Each row is a point on a tangle of strands that fork, close into loops and nearly touch. The rows are in no order.
(in the rows, 128 means zero)
Two points are linked if the straight distance between their rows is under 140. Some points are linked to none.
<412>: [ 80  99 116 105 197 138 118 104 149 186 130 156 129 132 152 106  98 145
 139 134 113 131 164  90  76 129 154 148 207 125  94 141 118  95  93 160
 175 194 101 231 125 121 135 131  79  89 105 150  79  96 111 226 141]
<617>: [101 133 181 141 123 132 107 145 157 146 134 122 176 112 131 174 108 131
 138 117 140 117 131 113  86 140 149 178 167 106 125 129 172  94 107 115
 126 104 108 143 100  95 114 114 124  97 111 149  98 136 112 153 122]
<1094>: [122 141 105 189 124 124 221 131  93 107 128 151  90 135 147  93 144 127
 120 116 142 149 103 127 167 133 192 131 133 159 152 120 105 173 138 129
 134  91 119  69 134 160 137  97 104 147  87 136 132 110  66 208 122]
<520>: [127 132 185 157 114 120  81 127 104 182 134 125 155  94 119 193 124 147
 128 133 131  80 134 120  70 150  89 147 132 120 150 155 185 108  96 113
  97 108 118 149 147 117 137 168 149 117 138 183 102 145 129 137 110]
<1120>: [155 109 108 122 145  92 150 136 113 114  93 140 129 146  95 122 112 113
 121 129 136 122 127 145 121 103  83  97  95 148 147 147 136 143 149 165
 141 163 104 156 175 177 127 168 148 144 143 136 179 140 116 129 129]
<1093>: [141 140 111 113 151 131 145 131 131 171 134 145  94 103 105 123 103 114
 109 125 121 143 152  73 129 122 169 151 156 107 104 146 116 118 100 140
 136 154 109 186 167 125 147 143  77  82 110 126 119 122 116 212 113]
<477>: [100 121 113 136 141  90 137 126 127 113 124 122 112 150  76 141 122 133
 153 116 147 128 122 153 163 109 114 130 131 110 108 129 138 114 139 168
 142 136 143 114 115 135 112 140 112 101 133  97 171 128 144 111 122]
<150>: [167 130  62 131 133 143 212 142  95 127 103 156  93 135 123  54 111 133
  80 125 146 156 144 134 149  97 153 104 117 160 113 141 122 144 148 113
 148 159  95 182 187 181 160 159 115 121 101 130 164 116 102 183 107]
<445>: [171  78 118 112 144  95 183 129 136  84  79  94 203 157 151 155 105  77
 131 122 158 105 126 160 109  90 117  81 122 157 158 116 122 124 138 131
 132 157  82 115 127 161 137 157 134 146 124 132 142 150 146 113 163]
<1156>: [109 116 171 103 113 131  72  53 170 129 174  86 107  98 122 151 158 197
 147 130 135 115 127 170 119 137  79 123 141 105 100 115 196 140 140  73
  92  77 149 114 104  98 139 118 149 134 115 125 114 147 184  45 147]
<152>: [141 147 107 111 128 133 157 143 127 117 118 135 104 146 133 101 153 105
 113 118 100 172 142 124 173 121 213 139 102 123 108 100  86 120 135 116
 129 124 139 102 113 139 128 110  89 144 114  94 121  98 114 174 137]
<625>: [122 124 165 102 121 142 108 118 198 141 176  93 143 134  89 138 101 173
 156 112 138 136 113 142 169 131 158 167 179  72  67  85 170  91 132  94
 137 107 162 134  89  73 140  97  92  84 115  90  73 138 178 102 116]
<927>: [ 69 103 135 153 182 129 130 118 151 146 132 148 139 144 158 138 110 127
 135 125 136 114 144  99  78 125 160 143 189 128 117 153 126  92  86 174
 160 160  95 192 118 120 132 126  88  99  94 159  94 111  99 219 127]
<814>: [168 112 101  89  91 150 142 141 116  77  93 128 204 162 226 106 165  91
 117 140 123 135 122 139  97 121 121  99  86 178 180  77  80 137 144  92
 126 105 131  43 117 153 148 117 166 191 139 127 105 112 115  88 164]
<906>: [120 142 110 124  98 138 116 131 119 102 113 124 150 138 171 136 180 117
 128 146 125 128 107 148 123 147 134 128 100 151 155 103 104 128 132 119
 138  80 150  41  85 148  94  93 142 154 132 109 131 110 109  91 148]
<691>: [ 93 135  88 189 142 123 192 134 121 130 150 164  46 116 127 116  95 160
 138  88 148 125  95  94 195 137 170 125 151 125 126 149 127 170 154 125
 127 128 146  94 160 134 125 116  88 119 115 159 135 139  69 192  94]
<396>: [ 94 111 159 129 126 109 104  73 168 127 170  94 102 120  99 152 151 191
 156 125 153 120 128 171 156 112  90 126 152  89 100 122 200 125 139 107
 123 101 154 117 104 102 115 128 121 106 110 104 138 152 189  59 134]
<63>: [128 111 140 131 156  90 146 136 145 123 110 118 155 140  95 155 108 101
 140 134 148 132 113 147 141 103 117 127 142  99 103 137 148 100 123 177
 151 163 109 150 120 131 121 148 106  84 132  97 169 140 151 131 110]
<1015>: [115 124 101 137 152  81 124 130 107 139 132 135  82 130  69 136  87 144
 141 126 137 107 109 153 131  97  55  99 135 126 125 161 181 153 141 203
 151 159 133 161 165 153 113 157 148 104 148 150 187 148 127  89  93]
<827>: [149 170 172  79 105 153  89 159 131 140 132 133 146 103 147 158 116 111
  97 135  68 153 155 116  85 149 182 174  96 123 125  92 136 106 103  84
 101 105 136 126 104  99 116 133 152 163 152 131  96 108 116 140 125]
<1219>: [196 119  75 107 105 148 173 119 114 105  81 150 112 163 120  31 130 129
  85 120 102 140 170 137 150  79 121  96  98 160 112 120  90 145 138 121
 113 176 117 181 181 159 136 158 142 173 111 112 147 158 130 128 152]
<613>: [131  90 131 116 178 117 152 139 144 142 118 144 165 142 102 111 100 117
 139 112 130 154 140  92 123 106 158 144 209  71  40 143  73  92 116 181
 176 203  82 210 122 101 163 111  68  46 111  87 105 115 151 185 132]
<822>: [115 117  83 135 136  94 152 138 121  79 114 128 110 164  97 103 150 123
 137 110 136 135 129 149 155 113 134  99 111 139 123 126  94 129 160 167
 148 135 150  96 106 139 117 130 119 129 130 102 180 112 123  98 144]
<1072>: [ 94 111 147 140 134 110 116  98 164 132 169 101 103 126  64 142 110 172
 159 113 149 130 124 156 173 108 107 136 172  78  83 125 183 106 128 132
 134 129 158 132 105 103 126 130 100  76 118  87 128 145 185  90 112]
<357>: [ 77 115 171 149 143 139 121 141 166 146 146 136 155 128 156 144 100 139
 141 106 138 116 143  89  92 147 168 172 193 102 120 147 141  98 105 137
 144 119 111 171 103  97 122 101  98 103 104 145  70 124 102 193 137]
<242>: [110 128 137 183 140 145 185 129 139  99 117 110 188 136 201 147 117  79
 138 129 154 139  76 128 100 144 205 151 129 135 175  87 108 139 108 128
 144  82  85  72  36 121 119  47 118  97 122 148  83  90 104 151 156]
<1188>: [135 146 197 158  97 140  81 109 106 165 138 122 168  80 142 198 128 181
 140 138 130  99 124 141  62 168  91 163 115 121 143 113 199 110  93  66
  87  95 132 128 127  92 127 139 177 123 138 187  96 141 129  99 121]
<408>: [105  77  89  91  91 112 110 130 141  72 109 105 173 167 170 141 197 105
 158 165 159 119 109 176 116 126  77  77 122 143 157 114  91 124 161 124
 138 134 146  78 123 137 131 116 172 153 126 105 163 126 155  30 165]
<1242>: [109 147 155 149 125 136 140 141 153 125 137 124 130 124 133 150 115 122
 134 103 125 145 111 110 151 146 185 172 125 102 118 112 137 122 125 106
 118  92 150  85  99 121 104  86  99 118 119 106  86 127 111 158 119]
<169>: [121 150 155 148  86 147  81 112  84 140 137 140 158 105 157 165 168 154
 135 151 117 125 127 153  94 176  78 137  81 152 163 108 134 134  97  81
  96  85 154  76 109 125  92 113 182 169 148 149 117 123 107  66 152]
<11>: [137 133  94 135 166  82 142 137 115 162 119 148  92 126  87 137  75 129
 127 127 148 100  95 137 116  97  76  89 141 135 118 170 166 145 130 210
 164 163  98 170 187 143 132 170 135  76 141 174 183 160  99 140  77]
<455>: [164 138 142  84 146 142 108 145 140 142 111 128 135 125 106 130 109  96
 116 129  93 157 160  93 136 117 162 155 126  99  86 107 103  96 122 133
 132 170 118 165 132 123 141 139  98 119 142  89 125 127 155 142 119]
<1042>: [164 157 124  80 134 186 107 123 119 166 143 119  70  83  61 101  89 149
 126 143  75 139 150  60 154 147 161 155 162  83  80 126 105 129  98 103
 109 150 167 161 147 117 169 119  86 111 131  96  70 119 160 170 100]
<1110>: [190 101  82 101 126 131 157 107 122 108  70 133 139 159 104  73 112 113
 109 123 101 125 161 151 128  50  91  90  98 143  92 116  93 148 135 157
 108 194  93 185 193 153 121 156 132 162 140 109 135 186 158  93 156]
<1286>: [157  99 132  73 110 125 143 125 176 116  83 103 197 155 143 156 103  83
 130 136 130 136 127 158 117  89 117 105 138  97 101  99 119  80 140 147
 120 192  94 148 125 128 117 162 127 136 157 100 140 161 180  74 141]
<917>: [154 150 149  55 111 169  43 130 133 157 145 113 114 110 141  92 139 100
 111 150  38 142 188 131 100 155 133 137  89 134 108 120  99 114 126 111
  79 152 161 165 113 111 139 134 185 204 169 111 109 100 179  80 135]
<450>: [154 161 112 101 106 146  73 104  97 140 164 133  42 105 113  53 153 128
 100 150  60 145 186  97 136 153 129 117  96 147 130 167 101 149 122 129
  85 135 168 171 140 132 135 134 156 172 124 124 135 111 134 137 136]
<663>: [129 101 107 133 143  89 135 139 109 100 114 131 145 155  94 143 144 130
 150 144 154 110 107 169 114 119  63  95 103 162 166 145 133 155 156 154
 145 144 131 109 141 178 109 148 172 150 135 141 190 131 113  87 137]
<208>: [ 98 132 104  68 115 145 100 156 177 124 116 105 139 152 158 131 162 109
 134 134  99 149 137 152 156 116 157 106 123 111  79  84  80  82 163 136
 142 148 161 111  88  97 135 101 109 144 163  67 138 108 194  63 134]
<1011>: [153 149 181 149 105 126  92 144  72 187 133 142 136  86 138 173 130 125
 106 150  95  99 168  98  53 156 121 143  99 125 167 149 168 115  90 107
  87 114 120 163 153 118 150 171 153 140 158 185  93 128 105 157 114]
<733>: [110 124 171 131 129 138 115 132 178 134 161 115 134 120 109 147  94 153
 144  96 138 133 114 102 163 137 169 180 163  79 101 109 163 108 124  93
 117 107 169 119 100 100 125  87  91  94 117 105  74 139 139 149 113]
<156>: [113 133 111 158 149 122 175 135 135 145 142 147  88 116 129 136 112 115
 115 116 145 127 130  84 146 131 181 147 145 120 125 146 119 133 106 133
 131 129 110 150 164 129 140 125  79  99 106 136 121 129  90 220 109]
<349>: [107 135 143 194 129 140 169 122 119 114 104 105 173 128 183 162 116 110
 150 119 180 126  56 145 128 152 152 153 133 138 176 103 127 135 110 115
 136  64  96  39  59 139  99  50 119 101 122 137 102 117 101 129 146]
<479>: [137  92  97 109 114 103 117 127 130  90 116 132 149 165 115 102 171 104
 129 149 135 121 137 160 110 121  74  86  93 162 162 142  97 144 162 140
 121 168 136 126 144 156 109 137 177 179 143 124 168 146 129  60 167]
<484>: [111 126  97 122  92 122 105 150 145  92 141 125 110 157 149 101 206 103
 122 149 138 120 136 137 128 141 129 102  94 147 147 127  72 137 154 136
 125  83 170  85  93 112 107  89 144 156 125 109 159 117 124  77 149]
<339>: [103 127  94 126 131  99  91 127  89 137 152 136  59 122  69  90 117 143
 142 129 115 105 148 129 136 109  60 102 127 140 127 171 156 166 156 192
 128 152 147 169 151 140 117 136 167 122 148 148 184 141 134  74 120]
<664>: [102 125 138 114 123 102 108 105 142 116 123 109 149 129 123 188 162 137
 157 151 144 123 111 181 131 132  79 128 128 116 123 116 176 119 119 116
 127 113 138 103 107 140  91 134 148 128 125 120 163 135 145  65 134]
<346>: [113 120  97  58  95 144 100 149 168 113 102 117 153 163 205 125 167 106
 118 142  92 140 138 147 123 117 135 102 100 131 123  83  75  92 159 122
 124 145 153 109 115 112 123 117 151 190 162  97 131 125 171  54 141]
<1265>: [ 86 140 165 215 160 144 151 127 129 145 148 166 101 102 178 147 109 143
 124 104 186 103  72  84 154 164 147 133 144 132 186 160 137 165 131 115
 119  98 115  98 150 115 119 120  99 118 124 176  82 135  87 205  98]
<809>: [133 145 121 118 133 121 121 133 121 121 126 129  95 134 110 121 136 119
 118 125 102 146 149 115 152 127 158 140 106 121 127 126 117 129 123 132
 118 118 146 115 125 146 115 133 109 145 128 104 136 125 117 143 127]
<209>: [175 104 147  76 161 147 126 157 160 137 104 142 181 138 108 114 101 103
 121 118 116 168 153  81 128 110 187 164 183  73  41 105  74  80 126 148
 169 200  84 195 109  76 157 114  73  87 121  87 100 115 167 162 131]
<741>: [132 122 125  95 166 148 122 125 136 187 133 146 130 105 117 112 100 121
 124 132 123 140 165  61  97 118 160 153 190  95  89 144 105  98 102 158
 158 185  85 223 152 103 157 123  73  80 106 124  94 106 130 212 126]
<627>: [137 161 170 199 106 144 123 125  62 152 127 141 148 113 158 162 149 162
 143 140 137 124 100 138 105 174  67 136  83 167 200 123 125 147  99  82
 113  76 130  64 130 140  90 118 154 160 151 168 115 125  78 107 145]
<313>: [115 132 154 126 121 130  87 113 132 152 138 105 107 102  83 154 115 146
 142 126 116 105 139 123 126 131  94 152 125 112 130 136 181 125 109 128
 105 120 160 140 126 132 122 158 138 124 150 127 126 145 157 112 108]
<679>: [ 86  97  69 166 136  71 173 150 112  70 127 123  92 177  72 100 125 145
 157  94 162 125 119 163 160 107 115  76 134 137 115 141 101 139 182 187
 174 122 140  84  91 129 129 122 125 114 115 130 205 105 101  93 136]
<815>: [136 164 143 206 114 142 189 119  77 123 121 161  90 115 168  92 147 150
 121 132 135 144  95 118 154 155 148 130 112 176 199 126 105 186 133 117
 127  62 118  44 131 143 118  98 121 169 106 147 114 123  58 203 138]
<1334>: [118 117 138 135 134  92 117 124 117 128 114 124 149 140  93 180 148 129
 146 145 142 108 113 171 117 127  59 126 118 129 147 144 167 136 123 145
 132 137 126 125 142 162  95 160 163 126 134 137 176 144 134  97 125]
<1148>: [122 150 155 206 154 127 174 142  76 122 112 144 142 133 150 157 134 121
 126 136 159 104  85 123 109 146 112 119 116 185 199 145 121 154 101 123
 136  79  73  81 139 155 123 117 121 143 121 168 126 120  81 163 129]
<566>: [133 119 202 108 109 152  81  83 179 134 168 103 144  97 110 159  99 197
 145 124 141 119 110 128 110 143 118 166 148  92 105 103 216  92 128  65
 108  81 156 147 106  84 155 131 145 104 109 139  72 143 156 116 126]
<508>: [145 175 122 118  91 153 107 106  95 135 165 138  32 103 129  76 148 146
 103 143  60 157 178 100 152 154 155 130 104 143 147 154 111 161 117 106
  90 112 183 131 135 131 124 140 142 185 117 132 110 112 103 182 135]
<20>: [169  77  71  88 118  95 183 126 136  74  82  85 199 171 172 118 118  83
 130 110 139 100 143 162 128  76 125  73 135 172 158  78  90 138 132 122
 121 153 101  69 129 158 144 145 137 158 126 106 130 165 149  92 165]
<836>: [159 149 132  78 123 162  48 109 105 155 141 120  80 101 104  73 132 107
 103 151  42 140 190 109 119 146 116 124  95 134 109 150 102 144 119 138
  84 155 161 191 145 133 146 142 165 173 156 110 119 111 174 110 136]
<235>: [138 173 175 166 112 145 116 133  83 158 134 137 131  91 158 166 128 142
 105 130  98 116 142  95  99 170 124 152  90 138 178 151 148 138  97 100
  97  92 121 114 141 130 123 148 142 161 142 171  93 124  99 167 114]
<165>: [119 144 151 192 172 127 159 130 101 134 115 151 147 135 160 162 130 109
 117 143 155 107 117 113  79 143 140 112 120 170 187 145 129 138  89 140
 147 100  65 144 147 135 135 150 110 140 111 183 119 103  88 192 128]
<337>: [134 135  95 128 102 117  87 148 106 123 181 121  62 119  69  46 158 105
 123 109 120 126 164 111 154 136 118 102 131 117  77 180  70 154 170 177
 120 132 138 165 114  88 141  98 152 121 135 109 191 145 157  54 125]
<628>: [ 83 105  97  91  97 114  95 118 153  87 110 105 159 153 197 158 202 125
 158 160 145 124  88 182 123 127  89 102 135 120 123  93 119 121 147 121
 142  92 140  65 101 116 121  91 146 119 114 102 166 118 153  30 158]
<212>: [123 152 145 141 130 151 156 148 140 112 114 133 176 125 190 156 125  84
 115 132 122 148  98 128  99 148 205 165 111 131 149  91 122 124 113 111
 130  81  96  74  70 118 104  70 123 124 126 136  84  93 100 153 148]
<1225>: [145 110 143  96 116 127 133 143 137  99  87 115 216 133 185 186 140  92
 127 142 143 132 111 154  90 135 124 130 107 143 150  95 134 118 127  99
 129 125  96 100 109 144 119 136 154 149 151 135 134 113 128  89 149]
<1036>: [165 163 141  66 138 169  81 134 129 151 132 112 100 105  82 114 106 120
 122 136  64 153 167  92 139 132 165 160 126  92  87 104 108 113 108 117
 116 151 158 161 123 109 150 131 110 136 147  91 103 118 174 135 113]
<945>: [117 141 165 156 142 121 128 145 126 138 120 134 159 120 146 174 122 107
 122 127 132 120 136 102  87 144 147 156 128 126 154 143 146 113  97 130
 132 107  92 140 122 121 123 134 112 123 115 156 113 112 101 177 130]
<1269>: [113 123 123 132 147 118 125 128 150 143 155 113 107 126  54 129  91 149
 161 103 133 136 127 113 179 114 136 154 174  76  75 129 138 111 114 144
 140 145 154 151 121 101 148 130  75  60 126  71 111 141 172 135  99]
<287>: [102 126 167 184 144 103 118 105 133 134 136 123 144 124 111 199 129 169
 150 121 186  94  80 163 130 132  62 134 153 123 149 153 193 128 108 119
 127 100 110 114 133 121 102 143 137  99 112 162 142 165 135 124  94]
<830>: [126 144 189 135 125 189 100 129 140 156 169 132 104  65 141 137  76 165
 120 110 138 115 118  62 129 175 154 166 133  90 144 144 170 127 141  56
  98  92 182 129 133 110 169 132 127 131 137 147  39 106 115 194 105]
<1122>: [109 118 137 104 119 106  66 113 112 149 135 111 125 115  93 128 165 120
 136 154 107 116 156 163 107 132  58 127 100 130 139 147 151 151 121 142
  99 150 150 165 149 143 108 144 192 149 152 132 154 133 163  55 140]
<1199>: [107 120 113 135 147 108 136 145 148 113 139 117 110 149  65 128 116 128
 156  88 117 158 124 137 193 116 158 144 154  87  54 116  94 112 127 153
 152 156 150 125  98  98 134 120  72  65 132  62 123 112 175 122 120]
<1213>: [131 122 101 198 146 103 217 130 100  83 118 127 128 136 140 109 139 110
 140 104 148 127  85 141 162 122 185 121 129 164 159 106  97 163 142 138
 145  90 121  30  93 166 138  86 116 120  97 137 147  99  79 175 138]
<781>: [151 179 169 124 103 154 113 144  97 149 140 136 111  95 163 148 128 118
  95 135  78 149 163  93 103 154 179 167  90 124 153 123 131 135  97  86
 100  93 129 116 130 122 127 136 128 164 129 141  85 114  91 182 126]
<972>: [120 140  93 112 144 133 141 147 133 123 117 131  94 145  84 108 146 125
 144  87  95 178 136 119 197 116 191 139 134  99  55 104  48 122 130 134
 151 159 152 116 111 100 136 106  72 101 133  63 117  87 161 146 135]
<752>: [ 96 126 131 188 154 106 142 123 131 127 135 136 112 128 105 168 100 151
 140 107 179  94  92 129 146 130  96 130 148 133 155 171 175 132 121 144
 131 111 121 107 142 136 112 142 122 106 128 158 142 163 118 156  86]
<83>: [ 93  92 169 155 150 105 131 112 183 158 176 111 152 129 101 130  90 163
 164 105 178 103 112 131 149 120 116 147 224  69  85 158 182  81 120 150
 156 134 122 167 114  99 136 123  98  49 103 121 101 166 144 160 100]
<592>: [163 139  71 117 140 121 143 111  87 139 116 166  72 144 102  58 103 151
 108 132  99 135 142 121 144  92  85  89 100 161 119 160 130 175 160 171
 154 185 127 195 199 168 143 156 146 128 134 153 186 134  90 117 115]
<540>: [133 165 111 188 120 124 174 123  81 114 135 174  78 138 142  93 147 166
 122 138 125 129 113 120 138 143 110 120 118 188 187 153 122 187 140 127
 132  88 133  78 151 153 120 137 135 175 116 169 157 125  43 177 114]
<682>: [148 133  84 101 131 141 176 146 133 118 107 130 114 160 122  87 158 109
 119  96 102 192 129 133 194 108 221 123 113 114  69  98  43 109 148 112
 153 156 143 106 121 123 149 107  79 127 119  76 120  87 149 167 141]
<37>: [105 121 132  92 110 116 103 104 136 105 105 118 191 138 174 196 176 127
 155 177 136 127  90 190 116 138  72 121 126 122 122  88 152 122 116  93
 133 115 127  81 115 134 112 128 161 123 127 129 160 126 137  43 149]
<762>: [155 153 145 115 125 142 153 150 113 105 100 136 175 133 186 145 147  92
  88 142 116 154 132 126 102 135 171 138  81 149 158  91 117 136 128  99
 124  93 106  79 100 148 120 119 126 167 134 135 111  94  94 143 146]
<59>: [101 138 184 173 154 161 124 123 148 152 160 142 113  78 165 138  92 142
 127  97 165 112 103  70 146 161 155 156 141 106 163 152 161 141 134  90
 114  99 148 121 138 109 140 119 107 115 123 156  62 129 103 206 105]
<26>: [161 107 136 110 139 111 154 145 133 100  88 116 180 147 144 158 128  84
 111 129 143 133 130 132 109 119 129 116  98 143 150 122 127 109 135 124
 125 139  92 126 130 158 121 153 133 154 136 128 146 127 125 131 146]
<289>: [186 132  54 124  96 163 208 146  86 112  94 160 103 149 132   4 120 139
  74 124 128 154 168 146 161  87 136 104 112 174 122 135 109 149 156  91
 141 173 125 177 179 174 141 162 129 159  90 122 161 134 101 155 120]
<966>: [123 129 195 138 115 169  88 104 147 151 159 114 128  73 112 154  92 177
 125 111 148 109 110 102 118 158 118 157 134 104 139 141 203 106 135  66
  90  86 177 137 125 108 163 142 137 119 138 154  62 127 142 156 100]
<18>: [ 95 127 144 110 105 121  59  87 130 142 160  95  99 104 106 140 170 157
 141 140 121 103 149 167 116 142  68 130 123 124 124 135 165 141 115 105
  90  99 160 128 109 123 117 122 171 144 132 125 139 136 173  47 140]
<1257>: [151 154 116 101  94 160 133 153 109  98  99 137 195 128 236 128 159  96
 103 143 103 154 102 135  90 144 153 123  80 163 175  61  99 126 137  93
 130  82 113  36  88 143 128  92 158 168 152 129  96  92 107 110 155]
<194>: [122 152 101 116 137 124 104 124 105 141 137 132  56 109  80 103 118 152
 127 125  92 131 154 103 158 123 125 131 119 123 117 151 127 141 128 151
 120 141 163 148 147 142 124 135 120 126 144 114 150 131 132 131 119]
<124>: [128 128 102 110 128 116  78 126  99 132 151 131  70 113  86  58 139 109
 124 134 106 123 163 116 136 119  86  98 116 135 109 175 102 158 167 191
 115 161 138 191 147 126 129 115 176 137 144 128 186 140 149  61 142]
<1088>: [133 147 128 113 125 148  94 112 119 164 141 118  74  83  87 132  96 138
 126 134  96 115 154  76 134 130 122 146 132 112 120 152 154 127 102 128
 104 131 159 159 146 133 142 159 120 115 147 131 105 140 139 159  99]
<184>: [144 132 150 105 126 110  83 125 104 169 123 122 112 106  85 134 125 117
 125 147  95 119 149 122 111 123  80 132  99 123 137 149 159 134 105 151
 104 154 143 182 165 149 123 171 164 135 160 143 141 133 152 108 120]
<385>: [107 101 100  67  70 144  76 144 155 102 121 115 183 155 215 127 186 104
 122 165 113 131 135 157  91 143 100  97  85 148 155 103  78 119 149 101
 114 133 150  99 142 114 128 103 191 200 154 116 128 118 144  37 155]
<369>: [132 125  88 136 172 101 144 128 123 182 127 161  94 112 112 130  93 115
 100 137 169  92 118 118  81 106 112  83 142 159 130 179 145 149 114 193
 159 152  72 183 194 132 137 182 118  80 120 197 158 149  84 184  85]
<291>: [118  79  75  97  84 110 114 153 163  82 128 108 146 170 156  88 191  90
 127 155 147 106 133 153 114 114  89  65 105 149 151 135  53 135 172 140
 122 151 135 115 137 117 134 112 160 181 140 103 158 152 154  30 160]
<491>: [170  84  85  94 100 125 156 128 124  77  91 113 202 169 186  95 151  89
 123 134 125 105 146 143 105  91  99  82 106 186 179  86  84 153 136  95
 109 135 126  60 137 160 145 139 159 196 129 127 103 147 117  87 166]
<1338>: [150 127  74 139 154 138 206 142 117 152 124 158  95 120 135  99 120 115
  83 135 150 140 148 110 124 108 170 114 130 147 129 150 123 131 119 128
 158 155  78 204 181 158 162 159  94 106  94 147 146 115 102 214 108]
<29>: [124 141 101 118  96 120  89 157 136 114 166 122  71 137 110  67 185 103
 112 128 121 125 165 116 149 138 144 102 103 133 113 151  60 131 153 150
 116 112 160 129 105  93 121  98 140 152 125 100 167 125 144  81 143]
<234>: [172 136  66 132 105 135 167 131  95 107 125 173  84 158 122  12 145 140
  85 133 113 153 156 123 141 109 105 102  94 178 144 150 116 166 166 125
 139 159 142 172 173 165 147 154 147 169  86 142 178 117  72 140 133]
<560>: [126 167 112 158 104 134 127 116  88 132 157 153  53 108 131 108 136 162
 115 135  97 130 145  97 154 150 122 123 109 159 171 163 131 171 121 120
 100 105 156 107 154 148 119 151 144 171 130 165 126 134  75 177 119]
<127>: [141 155 165  68 106 161  61 142 134 159 139 109 139  99 113 141 114 120
 120 144  64 136 161 131  92 147 145 160 101 121 105 103 144 107 113  93
  89 130 158 148 108 108 124 145 166 159 160 119 109 113 156  89 116]
<355>: [120 117  71 160 181 124 181 118 131 156 130 168  95 128 137 122 112 118
  96 139 174 110 121 125  82 114 156  90 149 165 138 162 129 139 110 170
 167 152  64 193 178 148 147 169  90  91  93 188 143 127  86 215  93]
<1160>: [127  98 143 133 169 105 143 140 151 145 124 122 157 141  88 131  98 103
 144 124 146 133 127 114 137 102 135 137 188  79  76 147 119  77 120 188
 170 185  92 189 122 112 144 136  87  46 119  97 143 140 152 170 112]
<465>: [110 132 114 158 151 101 149 137 125 133 136 135  95 115  98 152  97 131
 130 117 139 114 119 108 143 122 135 133 139 130 128 152 144 131 116 158
 132 131 118 131 156 142 118 142 100 100 125 140 149 143 102 174  97]
<821>: [107 135 103 114 130 124  86 139 113 123 147 126  70 126  69  87 150 134
 134 114 119 135 158 129 167 114 125 114 135 106  70 147  91 138 165 173
 136 147 144 149 109 104 127 122 122 108 140  84 168 127 192  71 138]
<1230>: [ 91 135 118  90 126 133  91 139 155 139 137 101 117 138 108 121 166 117
 140 130 122 134 146 156 161 117 130 116 140  99  66 109  96 109 154 145
 145 146 157 136  87  96 125 119 114 115 153  57 150 129 206  48 134]
<982>: [161 130  80 120 121 117 117 115  96 128 139 166  80 144 101  37 140 131
 101 138  86 135 162 117 129 115  79  91  87 174 149 164 122 177 162 153
 127 173 136 200 188 149 136 143 180 160 118 162 177 128  89 103 141]
<403>: [ 88 137 172 240 160 143 162 130 106 138 127 148 129 129 170 155 109 133
 135 118 192  98  61 116 112 166 121 116 138 160 205 156 122 142 104 120
 129  86  79  91 128 112 108  96 105 121 121 183 100 129  91 176 116]
<1004>: [117 135 124 159 127 125 158 125 113 104 106 119 162 139 154 164 144 112
 141 131 151 123  87 142 135 148 138 137 114 150 164 105 128 130 128 122
 133  82 124  39  83 160  97  91 124 123 120 124 134 114 107 128 142]
<283>: [131 108 133  88 104 129 127 133 133  83  81 116 231 131 221 205 141 110
 143 162 142 140  65 174  82 139 105 126 133 130 139  77 145 108 117  88
 132 119  90  72 112 116 130 119 177 108 140 143 147 115 139  49 157]
<332>: [106 108  83 184 153  80 193 140  99  72 120 133 110 161  92 116 126 138
 155  96 152 122  92 152 164 114 147 103 136 163 135 118 108 152 160 164
 160 109 141  44 105 156 133 109 121 119 105 141 177 105  81 145 130]
<1233>: [142 109 193  82 119 166  88  93 198 129 192  99 133 114  87 131  85 208
 151 115 147 135 104 127 143 151 154 160 170  71  82  89 199  88 145  69
 115  88 169 165 100  81 170 102 126 102 120 108  50 125 184 123 121]
<1211>: [114 157 181 209 126 154 128 117  98 134 129 145 121 103 159 146 127 163
 131 112 167 118  75 115 151 167 101 145 109 148 193 136 143 150 121  88
 121  67 137  53 132 134  87 107 130 152 142 155 103 136  94 144 121]
<437>: [169 141  89 120 146 112 162 132 108 133 101 158  91 131 110  93 115 129
  95 129 117 136 143 121 144  98 121 113 103 148 124 147 130 156 140 145
 139 161 104 181 195 175 137 167 129 126 129 141 173 133 103 160 115]
<880>: [121 154 169 136  96 137  92 115 117 142 122 126 169 104 149 194 143 155
 136 137 127 127 115 151  92 161  99 159 103 128 142  97 171 122  96  76
 101  84 133  92 110 108 101 117 160 130 139 150 119 128 123  75 136]
<94>: [175 132 143  73 142 156 100 156 160 147 115 121 165 127  89 130 101 105
 136 131 102 159 143 101 145 114 168 162 154  79  51  89  99  89 130 145
 155 182 120 172 107  87 150 135  87  96 144  67 109 125 188 116 113]
<119>: [101 114 176 163 142 110 119  96 167 140 160 111 158 127 116 180 112 171
 154 109 187 100  94 149 135 121  98 149 184  95 121 154 197  97 117 124
 140 108 122 130 120 104 121 131 118  75 100 138 120 165 136 141  97]
<1206>: [156  78 118  78 106 113 168 126 163  86  82  83 223 162 188 184 107  72
 134 133 142 119 115 171 104  98 127  90 150 128 139  92 128  94 133 129
 121 168  85 110 117 132 127 152 136 137 141 119 129 150 165  72 148]
<490>: [107 148 160 184 130 146 144 125 125 124 127 134 115 108 152 154 121 136
 127 103 147 130  97 103 160 156 154 162 114 119 165 129 139 146 124 105
 120  82 142  61 117 132  94  88 112 135 121 131  93 127  96 167 121]
<1092>: [ 93  89 195 124 135 111 135 123 199 140 180 105 184 142 119 125  90 178
 168 108 168 120 125 155 143 121 142 180 229  69  65 135 178  80 113 122
 161 122 121 167  82  81 134 100  98  50  99 116  87 158 138 139 125]
<934>: [172  91 108  81 117 122 149 114 152 109  74 111 168 160 124 121 112  86
 120 131 115 131 145 156 123  76 101  94 106 128 109 105 108 122 135 154
 116 191  92 152 157 146 110 160 129 172 159 103 130 172 170  86 150]

A piece is all that can be reached along the links. How many separate loops has the piece of each point below (a circle has one, a figure eight two, a Y none), and how many tips (points with one link)?
<1233> | loops 0, tips 2
<26> | loops 4, tips 1
<1122> | loops 1, tips 0

How many points has the smallest loop of links through each point below? Write 0 if it is on no loop.
<1219> | 17
<1338> | 28
<396> | 15
<628> | 8
<592> | 6
